Each row is a point on a landscape with many valleys, with its height.
From any point a ball rolls to the lowest of the 2 points nearest to it. It stops when none of these is lower. Distance is the straight distance between rows; heights are no part of it.
K642 (h 1.85): [ 15   1  -9   9  -5   4  -5   2   9 -21   1 -14  15   6 -15  17  10 -25
  -3  14   2]
K309 (h 3.19): [ -5  -6   0  -7 -24  -7  -4  -9   0   7  13 -19  17  -1   8  13 -13   1
  -2  -6 -14]
K94 (h 2.02): [ -9  -5  10  15 -26  -8 -10   1  -6  -3  -1 -14  26  12   0   8 -12  -4
   2  -8  -1]
K481 (h 6.60): [ 16  -2  -1  13  28   2   2  12   2   2  -9  12 -19   5  -3 -15  20  -8
  -1  -6  -3]
K354 (h 2.27): [-14  14  -5   3  -6   4   9   1   5   0   5   9  -2   2   5  10   7  19
   8   5  -8]
K15 (h 5.09): [  7   7  -5   0  29   9  13   4  16 -13  -1   8 -30  11   5 -20  -6  -8
  11 -16   1]
K577 (h 1.56): [ -5   7 -22  -5 -22  11  17  -1  16   5  13  -2 -18  11   4 -15 -10  18
   7   3  -8]
K364 (h 2.33): [ -2   5   3 -13  -5  -3  -8  -5   7 -21   9 -15  29   0   1  25  -1 -21
   2  15   6]
K968 (h 1.31): [  6   3  -4  26 -19  -7  -2  11 -11   1  -9   0  24  17 -19   5  16   5
  -6  -4   2]
K300 (h 4.24): [  1  -4  -4  -4  26   7  -1   6  10  -1  -1   8 -33   7  14 -19 -10  -2
   7 -13   7]
K846 (h 1.23): [ -4   2 -13  15 -28   6   3   0   3   1   7  -5   3   8  -5   2 -15  -3
  -2   0  -8]
K190 (h 2.01): [ -4 -23   7 -13   0 -30 -14  -9 -15  16   0   3  10 -17  -3   4  -8  15
  -3  -6   8]
K878 (h 7.52): [  5  -4 -20  15  -3  -4   2  -8 -11   9  10   0 -11  -2 -27 -20  -7  15
   1  18  11]
K238 (h 4.41): [-18  12  14 -16  -6  10  15   0   4  -1  -2   1  -7  -4  24  12   2  12
   5  -1 -12]
K975 (h 2.43): [ -9  -3  19  16 -26   1 -12  -2   1  -8   2 -23  19  13  11  -1 -21 -10
  -2  -1  -4]
K691 (h 1.87): [  3 -16 -24  17 -25   6  -7   1 -14  12   7 -13  12   4 -19  -5 -21  -5
   1   5   2]
K611 (h 7.69): [ -1   5 -17  11  -4  -3   5  -1   2  10   8  10  -9   2 -13 -17   3  17
   3  12   5]
K851 (h 0.89): [ -4  -8  -2   8 -21 -16  -6  -1 -16  14  -3   8  12   0 -11  -5  -6  12
  -7   4  13]
K575 (h 1.70): [  7 -10 -10   6 -16   1  -4   6 -10   8  -2  11  -8   7  -6 -12 -16   2
 -11  -3  11]
K151 (h 3.22): [ 16  14  19  -2   5  10   5  12  -7 -25 -22  21  -5   9   9 -10  -4  -8
 -13 -14   7]
K913 (h 2.35): [ 11 -21 -13   7  15  -2  -8   7  -9  13  -5   8 -25   0  -9 -20  -7  -6
  -2   2  12]
K442 (h 3.38): [-10   2  10 -11 -20  -8   1  -5  -5   9   2  -5  15  -6  11  12  -2  10
   0  -7 -12]
K181 (h 3.77): [-11   3  -4 -18   8  -9   7 -34  11  30  20 -15 -10 -14   2 -15   3  10
  19  10  -6]
K353 (h 7.41): [ 15 -10 -25  19   8   3   2  -3 -15  11   5  -7  -6  -5 -34 -22   4   2
  -1  17  11]
K473 (h 3.95): [ 20   7  11   1  29   9   2   7  14 -20  -8  12 -11   2   1   0  22 -22
   0   8   5]
K618 (h 3.07): [ 23   0   2  -9  16   7  -3  10  16 -19   2   5  10   0  -5  -2  22 -32
 -10  21  10]
K479 (h 2.39): [  9   7   5  -7   5   4  -7   5   8 -21  -1  -1  21   3  -5  18  22 -24
  -6  17  13]
K172 (h 2.34): [  0  13 -13  -3  -9  12  16   3  18  -5   9   8 -19  11   7 -14 -11  12
   3  -4  -9]
K552 (h 5.03): [ 18  12   3   0  29   6  13   7  13 -18  -8  14 -23   9   2 -15   6 -13
   6  -8  -3]
K986 (h 1.69): [ -5   2   6  18 -29  -5  -6   3 -14   1  -6  -3  30  15 -11   3  -1   5
  -2  -5   2]
K57 (h 8.02): [-14   5  -3  -1  21   6  -1   1  12  -3   1  -1 -20   0  15   8  -3   0
  11  -1  -2]
K731 (h 7.86): [ -4  12 -10  10  -7  -4   7  -1  -9   6   1  20  -3   5 -15 -15   9  29
   1  10   6]
K322 (h 3.40): [-18  13 -10  -1   9  -8   8 -24  11  23  19  -8  -5  -9  -1  -5  10  16
  20   8  -9]
K390 (h 2.10): [  8   0   3   0  -4   1  -9   1   8 -23  -1 -13  23   4  -3  17   4 -29
  -8  17  14]
K512 (h 3.55): [ -2  -2   7 -22 -17 -13  -4 -16  -3  11  11 -12  21  -9   1   9   2  16
   2 -14 -21]
K159 (h 3.76): [-15   1   0  -7  19 -13  -6 -12   4  20  10  -4  -5 -12   4   5   2  14
  15   0  -6]
K434 (h 2.94): [-22  14  -4   1  14  -1   6 -12   5   9   8  -5   1  -7   0   9  17  18
  20   2 -14]
K6 (h 4.50): [ 24  11   9 -10  27   7  10   6  14 -26  -6  16 -15   2   2 -14  10 -24
  -1   2   2]
K330 (h 1.68): [  6 -22 -13   6   8  -9  -6  -4 -10  14   0   5 -16  -7 -12 -17 -14   3
  -5  11  18]
K698 (h 1.43): [ -4  18 -10   2   0  10  12   3  16  -7   4   7 -15   6   4  -1   1  13
   9   1  -6]
K672 (h 1.89): [ 17  10  10  10   8   8   7  13  -3 -18 -16  21  -4   7  -3   0  19  -4
  -6  -7  -1]
K451 (h 5.75): [  4  -8  -1  12  35   2  -7   1   6  16  -5   2 -24   4   3 -10   9 -14
   6  -6  10]
K320 (h 1.42): [ -7  -8   2   2  -4 -20  -6   0 -17  10  -6  12   0  -2  -1  -4   0  16
  -5   3  15]
K210 (h 0.91): [ 11   8   1  13   7   3   1   9   3 -15  -7   7   0   6  -7   9  21 -10
  -3   6  -1]
K926 (h 0.84): [ -3   2 -22   0 -25   8  11  -2   8   9  18  -4  -5   3  -3  -9 -15   8
   1   6  -8]
K959 (h 0.40): [  4  -5  -7  18 -12 -17  -4   4 -19  11  -3   7  11   3 -23 -12  11  18
  -9   9  17]
K897 (h 6.64): [  0   9   8  -6   9  11   9  13   1 -13 -13  24 -17   9  12 -10  -4  13
  -1 -15   2]
K576 (h 3.34): [-22  11   5   0  28  -3  -4 -16   6  10   4  -6   1 -12   4  13  13   9
  23  -6  -9]
K117 (h 5.19): [  3  -4  -5   6  39   9   0   1  11  13  -7   6 -31   9   2 -24   0 -12
  12 -17  10]
K339 (h 2.30): [ -5 -19  12 -10  -1 -23 -15   1 -13   8  -6  -4  17  -5   4  13 -12   4
  -7 -16   4]
K17 (h 1.59): [  7  -4 -24  19 -22   8  -1   3  -6   2   6  -5   3   7 -19  -2 -12  -6
  -3  -1  -2]
K645 (h 3.25): [ -9  14  17 -20 -15   9   7  -9  11 -17   2 -15  13  -8  26  15 -11  -9
  -4   8  -2]
K409 (h 2.62): [  0  -6 -10   4 -13  -7  -7  -5   6  -7  12 -24  17  -3  -6  24 -15 -18
   2   0 -12]
K964 (h 7.15): [ 19 -19 -10  20  23   1  -4  10  -5  17  -5  -1 -13  -4 -19 -18  18 -11
 -10   0   3]
K654 (h 7.70): [-12  11  14  -7  23   9  -1   1   6 -12 -10   7 -15  -2  17  13   9   3
   9   3   3]
K281 (h 3.06): [-19   8  15 -21  -7   4  11 -12  -8   8   2  -2   6 -11  11  13  14  20
   9  -2 -24]
K961 (h 1.55): [ 17   1 -10  16   6   1   3   8   6 -13  -4  -9   5   3 -18  11  20 -19
  -7  11  -1]
K246 (h 3.08): [ 14   3   6   9  -4   4   2  15  -9 -10 -14  20  -6  13   5 -12  -8  -4
 -15 -17   6]
K586 (h 8.03): [ -8   8  -4  17   4 -14   4  -6 -12   9  -2  11   4  -1 -20 -17  22  27
   0  13  16]
K403 (h 2.90): [ -2 -18 -17  -2 -14   3  -7  -6  -4   8  15 -24   4 -11  -1  12 -26 -10
   2  -2 -14]
K157 (h 2.08): [  3 -23 -14   4 -24 -13 -10  -8 -16  15  11 -15  15  -5 -20   0 -22  -3
  -2   3   4]
K976 (h 5.57): [  0   1   6  -6  -6   4   1  13  -3  -1  -9  14 -11   6  25  -8 -20   8
 -11 -14  11]
K585 (h 6.96): [ 28 -10  -3  19  20   1   9  14   2   9  -7   8 -12  -2 -16 -21  15 -14
 -12  -6  -9]
K730 (h 4.07): [-11  -6  -6 -17  19 -10  -7 -23   9  26  18 -14  -9 -19   4  -3  -5   5
  19  -1 -11]
K222 (h 7.30): [ 13 -18 -23  19  11   1  -3  10 -14  13   3  -5  -9  -5 -22 -12   9  -5
  -7   8   5]
K515 (h 5.17): [-10   3  14 -11  -8  11   5   9  -7  -1 -14  14 -10   1  25  -5 -10  17
  -7 -12   6]
K97 (h 6.11): [  3   0   6  -9   5   5   8  14   0  -7 -10  23 -21   7  18 -23 -17  12
  -5 -19   6]
K224 (h 1.01): [ -3 -13 -16   3 -12  -9  -3  -3  -7  14   4   4  -7  -2  -5  -9 -18   4
  -5   8   8]
K344 (h 3.56): [ -9  12   7 -23  -1  12  -2  -1  15 -23   5  -9  10  -6  23  14 -13 -16
  -6  15  14]
K688 (h 3.29): [-11   4  24 -34 -12   5   1 -15  -5   3   2 -11  15 -15   8  19  10  14
   4 -14 -29]
K531 (h 3.43): [ -2   1  21 -34 -17  -4  -7 -16  -4  10   6 -15  20 -13  12  14   5  13
  -3 -21 -24]
K450 (h 2.23): [ -6 -14  18 -19   6 -30 -11 -18  -9  17   3   3   9 -20  -4  -1   2  26
   2  -1   2]
K574 (h 2.61): [ -5  -9   9   2  -1 -19 -11   6 -15   5 -11  -6  19   0  -1  20   4   3
  -3 -14   5]
K189 (h 2.38): [ 12  -3  -6  14 -11   0  -1   9 -14   1  -8  21  -3   9  -8 -14   1   4
  -9  -7   8]
K657 (h 2.75): [ 17  11  -1 -16   5  14  -6  11   9 -23   1   9  20   5  -2  -2  14 -29
 -10  18  13]
K168 (h 3.04): [ -2 -13  -6 -10 -16  -8  -9  -9   2   7  11 -24   7 -12   8  16 -21  -8
  -4  -9 -18]
K396 (h 6.13): [  3  -8   1  19  35  -2  -4   8   4  14 -13   2 -14  -3  -3  -6  24 -11
   2  -4   7]
K507 (h 3.92): [-13  14  16 -22   0  16   7  -1   8 -19  -2   2   1  -8  17  19  -4  -1
   0  13   7]
K370 (h 2.80): [ -9   4  16   4 -31  10   0  -6   7  -4   6 -24  14   6  20  -1 -23 -11
  -6  -1 -10]
K227 (h 3.42): [ 19  -8  10  -1  29   7   0  10  18 -15  -5   5   1  -7  -1   2  27 -26
  -9  15   7]
K678 (h 7.25): [-12   7  17  -9  19  17   4   9   2  -9 -15  16 -20   4  17   0   7  11
   4  -7   3]
K874 (h 2.77): [  0 -18 -14   9 -18   2 -10  -5  -5   5   8 -25  16   1  -6  14 -26 -16
   4  -2  -8]
K49 (h 2.48): [  0  -2   1  -4 -14  -3  -7  -8  11 -18   7 -23  21  -3   1  25 -16 -22
   1   6  -1]
K958 (h 2.60): [ 20  14  23  -4  10  12  13  14  -8 -24 -20  26  -3   8  -3  -5  13 -13
 -10  -7   0]
K112 (h 2.76): [-22  13  12  -6  -8   7   8  -2  -6   0  -2   5   5  -5   0  19  12  20
  10   4 -15]
K412 (h 3.20): [  4 -10 -10   4  20   0  -6   8  -2   6  -3  12 -27   3   3 -16 -10  -1
  -1  -7   9]
K609 (h 4.73): [-16   4   9 -12  -1   1   5   5  -1   3  -5   8 -10  -3  26   7  -4  15
  -1  -4  -4]
K444 (h 3.05): [ -8   9  15  -9 -24   6   1 -12  10 -13   8 -19  15   0  18  12 -16 -14
   0   6  -9]
K769 (h 2.89): [ -4  -5  -4   0   5 -21  -8   2  -7   2  -4  -9  15  -5  -7  16   5   6
   3  -5  -5]
K505 (h 0.90): [  2  -2  -9  19  -8 -12  -1   8 -16   6  -4   1  10   6 -19   0  14   8
  -4  -1   3]
K352 (h 4.17): [-19  16  18 -21  -8  15  12  -4   3 -14  -3   0   3  -7  18  23   3   9
   4   7  -9]

Call two points neighbours if one is among the 2 nearest of the other. Go from one point of each pair to the other, from neighbour to neighbour, staying as low as possible. Name the highest point that can't be avoided.
K224 and K926 | K151
K210 and K926 | K874
K926 and K698 | K172

For each start below, name the point where the ball stops.
K678 | K959
K353 | K224
K6 | K210
K49 | K210
K451 | K224
K531 | K698
K15 | K224
K512 | K210
K352 | K959
K975 | K959
